Points on a hilly landscape, in no order, each with its height.
A climber steps from a point to the highest of its 2 nearest points, and stops where none of them is higher. Distance is the straight distance between rows; heights are no part of it.
q_874 height 181: [-19 -20  -3  -3  -1  -9   5  -1  -1   4 -16   7 -19  11   0  -2  -3  -3
   2  -4   5  -3   9  -5  -1  15  12 -12 -18  12 -10 -15 -17  13]
q_803 height 483: [ 17 -16 -26 -20   5  10  -7   7  10  30 -20   3  -6 -20   0   2  15  -6
   2 -17   5   0 -15  -4   0  11  -5  -4   3  14  21   8   0  12]
q_661 height 569: [ 13   9 -24   3 -12   8   1   3   0  27 -17   1   3 -10  -1   3  22 -15
  -2   4   9  -9 -15 -16  -5 -12 -21   1   9 -15   2  14  23  11]
q_922 height 435: [  6 -20  -1 -14  11  14   0 -15   6   6   0  -1  -1 -15  -9 -13   9   9
   0 -13   9   4 -13   2   2   8 -10   1  -8  30  16  -3 -11   7]
q_816 height 386: [ -8  -2  -7  10  -5  -4  -6   5   3  -2 -10   3  -6  12  -6  -6   8  -8
   3  -1   2   0   2 -13  -4  -1 -11  -4  -7  -1  -9  -4  -5   2]
q_109 height 528: [  1  -6 -17   6  -1   4   4   3  -2  28 -13  -9  -9   2  -5  -4  11  -6
   1   5   3   4  -4  -6   6   2  -4   3 -24  -7  -7  -2   0   3]
q_902 height 148: [  5   3  13 -13   3  -3  -1  14  -8  -1   5  12   0  -8  15  16 -15   2
   6   4  -6   3  -5  29   8   5  25  -5  10   0  -6   3   7  -8]
q_817 height 498: [ 13  -8 -28  -9  -7  17 -12   7  10  32 -28   0  -9  -8 -15   2  20 -11
   3 -12  -3   2 -16  -9  -1   3 -11   1  -2  -1  17  17  -1  10]
q_454 height 545: [  3   3 -16  14 -15   5  -3   1  -1  24 -20  -4  -7   9 -16  -4  19 -13
   1   6   2   3 -10 -12   0 -12 -14   3 -11 -19  -9   7   4   6]
q_910 height 50: [ 22   4  -5 -10  -1   3 -19  12 -11  13  -9  17   9 -18  18   3  16 -14
  10  -9  -5  -3 -13  27  -6 -10  15  -6  -1  -8   0   9   0  -1]
q_956 height 509: [  9  13   6   6  14   1  -9   7   0  -8   1  -4   1   3 -11 -18   2   3
  -4 -10 -18  10  -2   2   7  -6  12   3  -8 -11 -12  -8 -16 -17]
q_571 height 416: [-11 -17   8   0   0   9   7 -26   3 -14  12  -6   5   1 -10   2   0  12
   6   3  17  -2   6  -5  -4   4 -22   3   2  33  22   1  -3   8]
q_510 height 30: [  3   5  21   9   9   4 -16   0 -10  12  -1  -8   7  -1   5  -8  13   0
   3  -1 -15  11  -5  12  -1 -20   3  16 -21 -12 -10  -7 -16  -2]
q_538 height 403: [-14 -11  11  10   3  -1  10 -22   3  -7   6 -21 -10  20   4   0 -10  16
   9  10  13   5  18   7   2   7  -9   9  -9   8   3  -6  -5   1]
q_413 height 417: [  8   6  10   4  -9  -3  -5  12  -9   8  12   7   9  -8  16  20  -3 -10
   8  13  -1   7  -4  22  -4 -12   7   2   5 -10  -3  11  18  -8]
q_733 height 302: [ -4   1   7  14 -19  -5 -17  17  -3  -6  -5  24   3  22   2   4  12 -16
   7  -4  -8   0   4   1  -8 -23   5  -3 -10 -21 -18   9 -14  -3]
q_889 height 116: [ 10   2  21  12 -11   6  -7   0  -2  -1  25  -2  16   4 -15   6   0  -8
   6  -2 -10  16 -17   7  -5 -27   0  10   5 -14   2  16   5 -14]
q_485 height 110: [ -3 -12  18  -1 -12   0  -1   8 -17  -2   4  16  -8  10   8  11  -6  -1
  13   3 -11   9   3  23   7  -3  18  -9 -10  -4  -3   0 -13  -9]
q_937 height 27: [  3  12  20   7   5   4   1  -4 -10   9   7 -16   1   5   8   5  -3   7
   2  14  -5  12  -1  21   9 -12   3  17  -7 -21 -10  -1   4 -11]
q_320 height 100: [  8 -11  13   0 -21   3  -7  15 -16  -9  12  27   1   9  -2   9  -2 -10
  11  -3 -20   6  -5  19   5 -12  18 -17  -5  -8   2  14 -19  -9]
q_912 height 447: [ 10  11   5   1  15  -2  -8   2  -4  15  -6  -6  10 -14  13  -3   9  -1
  -6   3  -1   0  -5   5   0  -5   1  12  -4  -8  -7  -4   7   5]
q_236 height 442: [ 14  11   2  -3  19   8   7 -12  -3  15   2 -19   8 -16   2  -8   2  11
  -8   8   2   6 -10   6  12  -4  -4  12   1  -5   3  -2  11  -3]
q_587 height 449: [ -5  -2   3  11 -22  13   7 -15   0  -5   9  -2   8   6 -26  11   4  -4
   0  15  13  -4 -10  -8  -2 -10 -23  -2  17   9  13  21  21  -2]
q_385 height 57: [ 18   6 -13 -14   9   2 -16  11   0  10  -8  13  13 -25  16   0  16 -11
   2 -12  -1  -5 -13   7 -12  -5  -1   2  11  -3   5   7   8   7]
q_130 height 454: [  2   4  -5   4  16   3   4  -7  -1  18  -3 -21  11 -15  12  -9  10   3
  -4   6   3  -3   3 -15   0 -10 -13  22 -12   0   1 -10   1  18]
q_519 height 456: [-11  13  -6   8   5 -10  14  -4   6 -20   8 -20   1   4   5 -11 -14   9
  -9   5   3 -10  24 -19   0  16  -2   4  16  -3   2 -15   6  -8]
q_673 height 380: [ -1   4  -2  -7  -2 -15  -3  12   1 -12   7  21  10 -10  20  14  -6  -8
  -2  -2   3 -11   4  -2  -8   3   0 -10  21   3   2   4  21   4]
q_730 height 474: [ -2  16   5   1  10 -17  -3  17   2  -6 -12   3  -8  11  12  -2 -15   5
  -3   1 -13  -3  15   6   6   8  26  -1  -4 -16 -28 -17  -5 -10]
q_300 height 88: [ 14  12  -9   5  -4  -1   8   3  -1  -8   5  -4  -8   4 -20  -8  -8   2
  -8  -6  -4   8  -6   3  12   5  10 -11   7 -10  -6   1   3 -30]
q_373 height 358: [ -2   4   3  16  -4  -5 -21   9   1   7 -13   1   4  12   4  -7  20 -12
   6  -5 -11   2   1  -7 -10 -20  -6  11 -17 -21 -16  -3 -17   6]
q_552 height 32: [ -1 -10  14  11   0   8 -12  -7  -6   8  -2  -4   0   4  -3  -4  18  -3
   7  -4  -3   8  -8   5  -4 -16 -10  13 -19   1  -3  -4 -16   4]
q_542 height 451: [  5   1  -4  -4  30   6  -2  -2   7  13   2 -26  10 -19  -3 -19   8   8
 -11  -5  -9   1  -4 -14  -1  -5  -8  26 -16   5   9  -7 -10  18]
q_913 height 419: [  3  10 -11   8 -22  10  12 -20  -2  13  -4  -9   5   4 -25  -4  11  -9
  -5  15  14  -8 -13 -15   4 -16 -24   2  13  -8   8  15  28   9]
q_52 height 431: [ -9  -5   1   5 -12  14   7 -23   3 -15  14  -6   5   7 -21   2   2   8
   4  11  20  -5   1  -8   2   6 -26  -2  12  25  23  13  10  -2]
q_367 height 71: [  7   5  14 -13   7  -2 -21  19  -3 -18  13  29  15  -4   5  -3  -8  -6
   3 -10 -22   6  -7  20   3 -10  28  -6   5  -5   1   8 -16  -4]
q_352 height 280: [  7 -15   0   9 -11  16  -1  -9 -15  17 -11  -4 -13   9 -12  -6  14   0
   7   2  -1  12  -6  12  11  -4   2  -6 -28   0  -3   1 -22 -10]
q_111 height 63: [  8  20  23  -7  15  -2 -16  22   2  -6  23   9  15  -5   5  10 -20   5
   2   7 -22  13  -2  22  -1 -14  22   9  17  -5   0  15  -6 -14]
q_634 height 392: [ -3  -2   9  11  -3   6  12 -25  -6   6   4 -21 -10  15   8   6  -7  16
  10  19  11  15   8  17  12  -2 -11  13 -14  -8  -1  -1   2  -5]
q_537 height 149: [ -8 -14  -6 -11  12   0  18 -18  10 -12   4 -12  -7  -4  -9 -10 -11  15
  -4  -4   9  -2  10  -8   3  27   3  -3  -6  26   9 -13  -9   5]
q_103 height 66: [  1  14  24 -13  21  -5 -26  17   4 -17  22  17  18  -8   2   1 -10   3
  -3  -6 -23   6  -3  16  -1 -15  20   7  11   2   1   5 -15  -4]
q_794 height 440: [ -1   7   8 -10  22  -9  -7   2   7 -11   5   0  14 -21  14  -4  -2   5
 -12 -11  -5 -12   5 -15 -13  -1   1   7  12  11   5 -11  -3  17]
q_91 height 511: [  2  -8 -28  -4   2  12  -6  10  13  28 -19 -13  -5 -10  -9   2  18 -10
  -1  -5  -2  -3  -5 -21  -2   3 -22  15  -8  -1  14   9   1  25]
q_17 height 371: [ -8  -1 -13  13  -2  -9 -13  16  10   2 -19   6  -6  15  -3 -10  13 -13
   3  -6  -9   1   7 -20  -8  -5  -5   5 -19 -15 -17  -6 -20  11]
q_114 height 21: [  1   7 -13   6  -7   4  18 -15  -6  11   0 -17   5   1  -1  -4   1   1
  -3  21  16  -3   3 -14   9  -3 -19   7   4  -7   5   0  21   4]
q_302 height 427: [-16   4  18  -9  20 -18   2  -3  13 -16  -4  -1  -3  -7   9  -3 -11   7
  -9  -8  -7 -10  12 -13 -12   9  24   0   2   5  -8 -21 -11  22]
q_56 height 80: [ 12  15  -9   5   4  -2  -6   5   8 -21   8   0   2  -1 -25 -19  -5  -1
 -14 -19 -11   7 -10 -11   4  -1   6  -2   9 -10  -4  -4  -5 -26]
q_253 height 14: [  1   3   4   8  -8   7  14 -20  -2  -2  13 -18  -4  13 -16  -2  -4   6
   5  11  11  10  -1   2  10  -1 -11   7   4  -6   4   7  11 -14]
q_265 height 432: [-14  -3   0 -10   9 -18  17   2  10 -11  -5  -1  -3 -11  14   0 -13   6
  -9  -2   4 -18  16 -19 -11  20  21  -5   7   9  -1 -19  -2  22]
q_173 height 306: [ -5   4  15   9  -1  -3   0   7  -9  -9   0  -4 -12  19  -2  -3  -7   6
   6   1 -10  10   9  12  11   2  14  -3 -10 -11 -15  -9 -12 -20]
q_556 height 111: [-19   5  -1  16 -18  -4   1 -10   2 -25   5  -7 -10  31 -29  -5  -8  -1
   4   8   7   2  15 -11   1  12  -7 -13   7   3  -3   7   0 -17]
q_458 height 537: [ 13  15 -27   8  -1  -5  -4  14   8  10  -8  -1   4  -2  -5 -12   8 -14
  -7  -8  -6  -1  -9 -15   0  -6  -3   7  -2 -30 -11   5   5  -3]
q_357 height 487: [  5  18  -7   0   9 -18 -11  23   3  -2 -13  15   4   2  18  -3  -2  -5
  -5  -3 -10  -6   9   1  -1   1  18  -1  -2 -21 -27  -9   1  -1]
q_131 height 123: [  0  -7  18  -2  -8  -1 -18  10  -1  -7  17  20  18  -7  10  13   4 -11
   9  -1  -6   6 -10   8 -13 -15  -4   0   5   9   6  10   2   5]
q_412 height 414: [-22  -3  15  10   3  -7   3 -13   6 -23  13 -19   1  17   1  -4  -9  11
   6   5   7  -2  21  -8  -5   9  -7   8   5  11   6  -8  -6  -1]
q_82 height 26: [  3  13  12  11  -5   0  10 -14 -13  17   3 -17   2   8  17  10  -3   3
   2  23   8   8   3  12   8 -15  -8  21  -3 -26  -6  -3  20   0]
q_521 height 9: [  0  -2 -21   0  -6  -1  18  -5   1   4  -8 -10 -17   7 -13  -6  -8   5
  -7  10  13   2   8  -4  15  22   3 -13  -6   6  -4  -4   8 -15]
q_557 height 448: [ -8  17  -6   2   7 -18   4  10   8 -22   6   0   7   0  17   0 -12   4
 -11   1  -1 -15  22 -20  -7   8   3  -2  21  -6  -4 -14  14  -4]
q_358 height 558: [ -6  -9  19   7 -10   9  10  -3 -11   7   9  -8 -13  16  15  19 -18  14
  13  16  -4  20   2  33   3  -7   4   5 -11 -12  -2   9  -4 -13]
q_494 height 140: [-16  -7  -7  -2  -1   0   0  -9   9 -24   6   1   7  -2  -8  -9   3   1
  -1  -5   5 -16   9 -29 -13  10 -16  -6  15  28  15  -6  -2  12]
q_171 height 557: [ 11  10 -14   7  -9   3   4  -7  -5  24  -8 -13   5  -4 -11 -11  16 -11
  -3   9   5   1 -16 -12   5 -12 -14   9  -2 -23  -3   3  17   7]
q_255 height 142: [ -1 -12   8 -27  18  -1  12  -9   7   0  -7   4  -5 -25   8  -1  -3   8
  -6 -15   5  -7  -8  -6  -9  17  21  -1  -1  24  12  -9  -9  29]
q_790 height 126: [ 12 -14  13 -16 -10  11   2   5 -14   2  10  18  -4  -8   5  10  -7   4
   9  -3  -4  11 -12  33  14   4  19 -16   3  11  13  11  -3 -13]
q_422 height 522: [ 12   8 -13   9   3   2  -5  10   4   7  -6  -6  -2  -2 -15 -19   9  -5
  -2 -12 -11   7 -11  -6   5  -3   4   0 -11 -15  -9   0 -10 -11]
q_544 height 28: [  1  17  27  12   7  -3 -16   6  -8   3   7  -6   6   7   7   2  -1   1
   2   7 -18  13   2  17   3 -24  11  13  -7 -25 -14  -1  -6 -11]
q_581 height 224: [-11 -17  -2  -3 -17  12 -10   2  -6   9 -21  23 -11   9  -3  12  15 -11
   6  -4   6  -1  -7   2  -6  -6 -10 -18  -6  14   4  10 -11  13]
q_363 height 139: [ -7 -13   8 -18  10  -4   4  -8   3 -12   4   8  -1 -14   8   3  -6   5
  -2 -10   5  -9  -1  -3  -7  11   4  -6   8  23  12 -10  -2  15]
q_55 height 409: [ -1  13  -7   5  -7  -8  14  -3  -3  -5   7  -9   1   1   7   7  -9   1
  -4  11   9  -8   8  -6   4   7  -8  -2  19  -9   1  -1  23 -11]
q_218 height 133: [-22  -9  -7   7  -7   4  -1 -11   8 -14  -5  -5  -4  12 -20  -6   6   3
   1   4  13 -10  11 -24 -10  12 -19  -6   2  30  12   2  -5  14]
q_240 height 433: [  2   6  -5   7 -23   6  12 -14  -5   8   8  -3   0   6 -21   7   2  -9
  -3  13  10  -1  -9  -4   7  -9 -14  -6  12  -8   4  16  27 -11]
q_759 height 362: [-19   1 -25  10   1 -18  11   7   9  -5  -4 -16  -7   6  -4 -11  -9   0
  -9   5   2 -13  28 -30  -3  20   3  -1 -10   2  -8 -16   3   6]
q_63 height 119: [  9   2  17  10 -11   3 -18   3  -1   1  17   7  22  -6  -3   6  13 -13
   8  -4  -7   3 -17   2 -11 -28 -12  10   4  -5   3  13   7   0]
q_727 height 144: [-10 -12  -9  -7   7   1   6 -17   9 -21  12  -9   1  -5 -17 -17  -5  10
  -4  -8   7  -9   7 -20  -6  22  -9  -2   6  34  19 -10  -7   4]
q_992 height 443: [  6  11   5  -8  27  -3  -2   0   0  11  -2  -7  15 -25  21  -1   4   4
 -10   0  -4 -12   2  -6  -9  -7   0  13   4   5  -1  -7   6  19]
q_873 height 486: [-15 -13   6  -3  -8  -2   3  -8  -1  -8   3   9   0   4   4  15   2  -4
   3   5  15 -10   6  -3  -8   3 -15 -12   6  22  11   2   8  10]
q_68 height 497: [  6  24   3  -1  24 -16 -16  17   8  -4  -4   4  15  -9  16  -7   0   0
 -13  -2 -14  -6   9  -4  -6  -7  13  10   2 -17 -18  -9  -2   2]
q_938 height 143: [ 13  13   9 -12  10   5   5   9  -3   6   7  -3   2 -10  12  15 -19  13
  -5   7  -2   2  -7  30   9   5  12   3  16   1  -1   8  15 -14]
q_237 height 309: [ 15   6  -4   8 -17  -2   3  10 -11   0   1  16  -2  10 -10   6   3 -14
   1  -7  -8  -1  -4  10   4 -11  15 -15  -1 -27 -13  14   3 -22]
q_64 height 468: [ -5  -5   0   1 -14   7   0  -2   1  -9   6   8   2   2 -11   9   5  -6
   2   2  10  -2  -8  -4  -2  -2 -16 -14  12  12   9  12  10  -5]
q_303 height 364: [ -2  -2   6   0   4   5   8 -14  -2  -6  17  -7  15  -9  14   8  -1   6
   0   6   9  -7   5  -5  -1  -5 -17   7  13  14  17   1  15   7]
q_915 height 74: [  6   7  -5   3  -7   2  -6  -1   4 -16  11   5   2   1 -24  -9   3  -4
  -3 -15  -3   2 -14  -9  -2  -1  -7  -8  12  -1   3   7   4 -16]
q_115 height 460: [ -7  25  -3  11  12  -7  12  -1   7  -9   3 -31  -5  13   5 -13 -18  16
  -6  14  -2  -1  19  -7   9  14   4  10  11 -17 -12 -11   8 -12]
q_321 height 62: [ 19   9 -12  -4  -5  -2  -6   7  -1   3   2  11  11 -17   7   2   9 -10
  -5  -8   3  -5 -15  -1  -4  -4  -8  -4  16  -4   5  11  20  -2]
q_804 height 502: [  0  18  16   6  23  -7 -13   6   3   1   1  -8  11  -3   3 -12   0   5
  -9   0 -13   3   5  -2   0  -9   7  15  -6 -10 -17 -14  -9  -3]
q_981 height 426: [  2 -21  -1  -4   9  11  10 -29   7   1   5 -11  -3  -6 -10  -8   3  18
   6   1  16   2   2   0   4   8 -15   6 -17  26  14  -4  -9  10]
q_599 height 439: [ 22  24  -6 -10  22  10  13  -6  -3  15   2 -15   7 -22   6   3 -12  21
 -15   8   2  -3 -11  15  19   8   4   7  16   0   2  -1  15  -8]
q_128 height 154: [-14 -20 -22 -13   8  -4  10  -3  15  -7  -1 -10 -13  -6 -17 -15  -6   5
  -8 -10   6  -4   9 -20  -4  29   2  -4 -12  27  11  -8 -13  19]
q_187 height 373: [-18  -5 -15   6  -2 -13   4   7   8  -4 -14  -2  -9  11  -5  -6   3  -8
  -2   1   3  -9  17 -23  -9  12  -5  -5 -12   5 -11 -12  -8  16]
q_622 height 398: [ -1   7 -11   5  -8  -5   3   5  -1   2  -7   5   0   1   3   3   5  -6
  -3   5   8  -6   2 -13   0   6 -10 -11   2  -5  -5   0  13  -5]
q_872 height 18: [  8  13 -15   4  -6   3  21 -20   0   1   9 -24  -2   3 -15 -10  -8   5
  -9  14  13   5  -3  -8  15   6 -10   6  13 -10   5   0  22 -13]
q_377 height 129: [ -3 -15   6  -9  -6   1 -21   4  -2  -1  -1  26   7 -10  16  15  14 -15
  10 -11   2  -6 -11   6 -16 -11  -7  -1   8  14   7   9   0  21]
q_953 height 10: [  1  -6   6  10  -6   9   1 -16  -7   6   2  -9   0   7 -11   0   9   0
   3   8  10   8  -7   4   8  -8 -13   6 -12   0  -1   3   2  -5]
q_325 height 347: [ -1  10 -20  -1   6 -18   3  18  11 -17  -9  12  -7   3  -2 -14 -14   0
 -12 -12 -10  -3   9 -13   4  18  16  -9   1  -9 -17 -17  -4  -8]
q_62 height 240: [ -1 -13   2   2 -23  17 -13   6  -7   2 -19  17 -12  15 -23   3  17  -8
   9  -6  -6   2  -9   0  -1 -12  -5 -19  -8   5   2  17 -21   3]
q_138 height 521: [-27 -14  19   3  -7  -8  14 -10   3 -10  10  -9 -10  20  27  21 -22  11
   8  14  10   0  20  16  -9   3  -1   2   2   5   4  -1   0   8]
q_602 height 400: [  7   5  -4  -2 -15 -10  -2  16  -7  -2   5  22   5  -3  15  20  -7 -13
   2   4   4  -2  -1  12  -4  -2   6 -13  12  -9  -5  11  22 -11]
q_766 height 34: [  3  -3  -1   0  12   8 -16  -1   5  10  -7  -6   6  -7  -1 -13  18  -3
   4 -12  -6   4  -9  -6  -7  -7 -12  14  -9   2   3  -4 -15  11]
q_658 height 171: [-17 -10  10  -4   3 -15  11  -4   2  -8  -6   2 -18  10   8   2 -15   6
   2   2   7  -5  17  -1   1  17  17  -8  -2   9 -10 -18  -6   6]
q_73 height 39: [ 13 -11   4 -10  10  13  -8  -5  -9  27 -11   3   3 -21  14   1  14   1
   3  -5   2   2 -16  27   0  -5   3   5 -15   7   7   1  -7   4]
q_852 height 446: [  1 -13   0 -13  -3   6  -9   0  -1  -2  -2  18  -3  -6  -4   2  10  -6
   5 -10   6  -1 -14   0  -2   3  -7 -14   4  20  11   4  -3   1]
q_779 height 345: [ 12  10  -8  13  -6  -4 -12  14   3   6 -13   8   4  15  -4 -11  15 -15
   2 -11 -14   3  -1  -6  -2 -16   8   4 -14 -33 -23   3 -16  -9]
q_584 height 444: [ -1  -2  18   1  10   2  10 -19  -5  11  10 -15   9  -7  25  19  -4  15
   4  18  10  -3   9  12   1 -13 -11  20  -4  -1   8  -1  12  14]
q_215 height 43: [ 15  -6   7  -2  -7  11  -8   1 -19  20  -6  11   3 -12  12   7  13  -4
  10  -1  -5   4 -14  32   2 -11  12  -2 -15  -5  -1   5  -4  -5]
q_78 height 445: [  8  -6  -2 -14  27   6   3  -7  10  12  -2 -13   9 -30   3 -11   6  11
 -11 -10   0  -4  -6  -9  -8   4  -3  14  -7  17  15  -8  -9  23]
q_386 height 112: [ -5  -4  27  12  -9   3 -11   4   1 -14  26  -5   9  14  -9   6 -10  -1
  12   3 -14  20  -4  10  -5 -18  -2  10  -2  -6   4   8  -8 -14]
q_613 height 441: [ 13 -15  -8 -21  20   7   1  -2   6  15  -7  -3   0 -26   2  -9   5   7
  -4 -15   1   0 -14   4   2  12   3   3  -5  19  12  -5  -8  12]
q_197 height 434: [  9   9 -12 -14  16  -3   1   3   4  -7   3   2  10 -23   6  -7  -5   5
 -15  -9  -1  -9  -3 -11  -3  10  -1  -1  20  11   9 -10   9   2]
q_420 height 332: [  2   9 -26   3  -5  -6  -3  13  12 -10  -8  17  -6   5 -13 -13   0  -5
 -10 -12  -3  -2  -1 -20  -3  10   0 -13   4 -10 -11  -4  -2 -12]
q_512 height 518: [  0  -8 -24  -4  10   4   1   9   9  21 -10 -16  -7 -11  -7  -9  10  -3
  -4  -4  -1   0  -1 -13   3   7  -9  13 -19   0   5  -1  -2  16]
q_952 height 251: [ -6   3   2  10 -22   0  -7   8   2 -18   4  21   2  20 -20   5   3 -12
   2  -5  -3  -4  -2  -7  -6  -9  -3 -14   7  -4  -3  14   1 -11]
q_854 height 574: [ -1  -3  26   1   6   9   3  -5 -13  11   3  -4 -10   6  16  15  -9  19
   6  11  -8  13   4  37   8  -5  13  11 -16  -4  -7  -2 -13  -6]
q_958 height 194: [-12 -13   4   4 -10  -3   4  -2 -11  -1  -8   8 -16  18   1   8  -1   0
   5   6   6   2   7   7   5   6   4 -14 -13   5  -9  -6  -9  -5]
q_203 height 316: [  1   4  12  14 -11  -3  -8  10 -13   0  -3   6  -4  16   4   0   6  -9
   6   0 -13   7   6  10   2 -14  11  -3 -16 -21 -19  -2 -15 -14]
q_592 height 277: [  1   6  -3   5 -19  -5 -11  19   4 -19  -3  37   5  22  -5  -1   5 -17
  -1 -12 -10  -4   1  -7  -7 -15   8 -12   3 -20 -13  16  -8 -10]
q_934 height 370: [ -3   4   5  -8   8  -9   8  -1   0 -10  11   2  13 -16  22  12 -11   4
  -3   1   6 -12   8  -2  -5   5  -2  -3  24  11  10  -3  18   4]
q_448 height 157: [  2   3   2 -14   4  -6   5  11  -3 -15   3  14  -6  -2   4   4 -20   7
  -1  -5  -2   1  -1  13  12  14  19 -14  15   4  -2  -5   6 -14]
q_149 height 124: [-19   1  -9  14 -17   6  -3  -8   4 -16  -8  -4  -7  22 -36  -9   5   0
   1   6   7  -2  11 -21  -5   9 -15 -10  -1  15   0  11  -5   0]
q_470 height 450: [ -4   2  11   9  11  -2   9 -16  -5  13  -1 -18  10  -8  25   5   2   7
  -3  13   9  -8  14  -8  -6 -12  -7  20 -11  -3  -1 -11   4  21]
q_648 height 330: [ 13  17  -7  12  -8  -7   0  12  -3   6  -4   2   2   8  -5  -7   3  -9
  -2  -4  -9   4  -4   4   6 -10  14  -2  -6 -32 -22   2   2 -20]
q_251 height 465: [ -2  25   6   4  14  -8   6  10   5  -4  -3 -19  -9  13   3  -3 -18  18
  -5   8 -10   1  15   4  10   8  16   7   1 -16 -23 -13   0 -13]
q_563 height 504: [-19 -15  14   4  -2  -8   7 -11  -1  -9   4  -3  -1  11  17  15  -6   4
   2   9  14  -7  17   0  -9   3  -7   0   1  13   5  -8   1  14]
q_857 height 418: [  7  15 -17   7 -17  -4  15  -4  -4   2   5  -4   6  -5  -4   8  -1  -8
  -9   9   9 -10  -4 -11   6  -4 -11  -7  25 -18   4   8  32 -13]
q_450 height 134: [ -5 -18  10 -19   7  -3 -10  -4   5 -12   7  19   9 -17  15   5   7  -8
   5 -16   4  -9  -8  -7 -15  -3  -5  -2  13  22  14  -1  -2  28]
q_832 height 233: [ -7  -5   5  13 -20   9 -11   0   2 -21  -1  12  -6  23 -38  -7   8  -5
   6  -4  -3   2  -4 -10  -5  -8  -7 -11  -1  10  -2  12 -15  -6]
q_843 height 99: [ -4   8  -6   7 -12  -6   2   1   1 -22   7   2 -11  21 -20  -4  -8  -2
   2  -3  -1   4   6  -8   6  10   3 -15   8  -3  -7   0   1 -25]
q_502 height 160: [-12 -19 -22 -11   7  -3  -1   8  15   4  -9  -5 -14  -5 -10  -7   4  -4
  -4 -16  -3  -1   4 -22  -9  15  -2   2 -13  13   6  -4 -15  24]
q_530 height 296: [  7  -5   9   9  -5  11   3  -2 -13   3   1  -9 -10  13 -13  -7   2   6
   5   0  -6  13  -3  15  14  -3  10  -3 -16  -7  -7  -1 -14 -23]
q_888 height 15: [ -2   9 -28   5 -11   1  24 -17   1   6  -4 -21 -10  10 -13  -6 -10   8
  -5  21  20  -1  11  -9  17  20  -8  -6   4  -4   3   0  20 -12]
q_501 height 467: [ 10 -14 -16 -21   5   7 -14   9   7   8 -15  19  -5 -16  -1  -1  14 -10
   6 -22   2  -3 -17  -5  -5   6  -4  -6  13  14  14   9  -8  14]
q_479 height 539: [-17 -10  22  -2  -3   1   9  -4   1  -6  11 -10 -13  16  19  17 -26  17
  14  13  -2  14  10  30  -4   3   4   4  -2   1   0   0  -4  -2]
q_162 height 36: [ 12  -8   4  -3  10  15  -6 -12  -1  22  -3  -6   9 -17   5  -6  20  -1
   4  -4   5   4 -18   6  -3  -9 -15  14 -12   5  11   0  -4  14]
q_522 height 145: [ -4 -15   5 -18  21  -3  13  -9   9  -2  -6  -6  -8 -13  -4  -9 -10  14
  -7  -8   2  -3   0   0   1  21  19   0 -10  21   2 -16 -13  14]
q_760 height 165: [ -8  -2   6  -3   5  -5  10   0   3 -12   3  -5  -9   8   4   0 -15  10
   1   1   3   2   9   8   5  14   7  -4   6   7  -2  -9   2 -13]
q_113 height 356: [-12   8 -17   1  10 -20  10  17  15 -10  -7  -6  -7   2   2 -13 -16   4
 -14  -2  -9  -9  21 -19  -1  22  14   0  -7  -5 -17 -21   0   6]
q_668 height 23: [ -2   6  -5  12 -13  -1  13 -15 -13  21  -5 -12   2   5   6   6   7  -8
   0  26  16  -2   0  -2   8 -12 -17  10  -6 -19  -5   1  23   7]
q_210 height 5: [ -1 -11  -5 -10  -3   1  20  -8  -2   5  -4  -1 -17   5   3   5 -12  13
   2   8  16   0   7  13  14  22   3 -13   1  11   1  -4   9 -13]
q_262 height 260: [  0 -16  -6   5 -11  16 -11   5  -5  12 -20   5 -14  12 -18 -10  15  -5
  10  -9  -9   6  -7   1   3  -3  -2 -10 -21   3   1   5 -32   3]
q_509 height 209: [-10 -22   5  -7 -18   8  -1  -3 -12   5  -9  19 -13  11   1  14   5  -4
   8   3   6   2  -3  13   6  -1   3 -22 -10  17   6   4 -10   1]
q_246 height 169: [-17 -24  -5  -9   2  -5  -5   0   7   1 -17  12 -17   5  -3  -2   9 -10
   3 -11   2  -3   0 -14 -11   9   4  -6 -10  16   1  -8 -22  27]
q_286 height 85: [ 21   2   4  -7 -11   0 -11  17 -13 -10   4  26   9   2   3  -4   0 -11
   7 -11 -22   1  -8  19   7  -9  26 -13  -3 -17  -4  13 -18 -15]
q_765 height 430: [-2 -5 16  2 -3  3  0 -1 -7  4 15  2  3 -1 15 20 -9 -1  9 10  2  8  0 20
 -2 -4 -3  4  2  3  7  7 10 -7]
q_827 height 422: [-19  -2  15  -4  11 -14   1  -7  12 -26  11 -10   2   2   5  -6 -12   9
  -5  -4  -2 -12  20 -16  -9  10   7   3  11  14   5 -16  -7  12]
q_141 height 68: [ 15  10  -5   2  -8   1 -10   3   5 -10  16   9  18 -11 -12   2   7 -10
  -5 -15  -3  -1 -20  -5  -9 -13 -10  -3  21  -8   5  15  13 -10]
q_949 height 118: [ -3 -16  19 -13   0   7   5  -2 -14   1   2  14 -11   2  12  12 -13  10
  10  -1  -5   8  -1  34  11   5  22  -7  -5  10   3  -3 -11  -2]
q_968 height 437: [  0   2  21  -6  10   4   6  -3  -3   6  18  -9  10  -8  27  22 -17  12
   4  18   3   1   5  23  -5  -6  -2  14  11   4  10   8  15   4]
q_782 height 553: [ 15   9 -36   2  -7   2  -8  12   8  23 -24   5  -1  -6  -4   0  15 -20
  -1  -6  -2  -4 -10 -17  -7  -4  -9   1   6 -25  -3  17  11   3]
q_894 height 438: [-18   3  -7  -3   0 -23  10   3   7 -21   0  10   1   0  14   1 -11  -3
  -8  -4   4 -22  22 -23  -7  16   5 -13  17   6   2 -16   6  10]
q_641 height 136: [ 14  -3   9 -13  -2  12   8   4  -8   3  18   3   2  -9   4  15 -17  10
   3   3   2  16 -13  30  11   5   8  -7   9   7  14  16  11 -19]
q_866 height 436: [ 18  12 -14  -7  14   4   8   1  -4   6   2  -4   9 -28  11   1  -5   6
 -16   0   5  -7 -10   1   8   7  -1   0  16   5   5  -3  20  -3]

For each start below, name the point where the climber stops.
q_412 | q_661
q_779 | q_854
q_367 | q_874
q_325 | q_854
q_958 | q_203
q_934 | q_130
q_420 | q_854
q_52 | q_854
q_501 | q_661
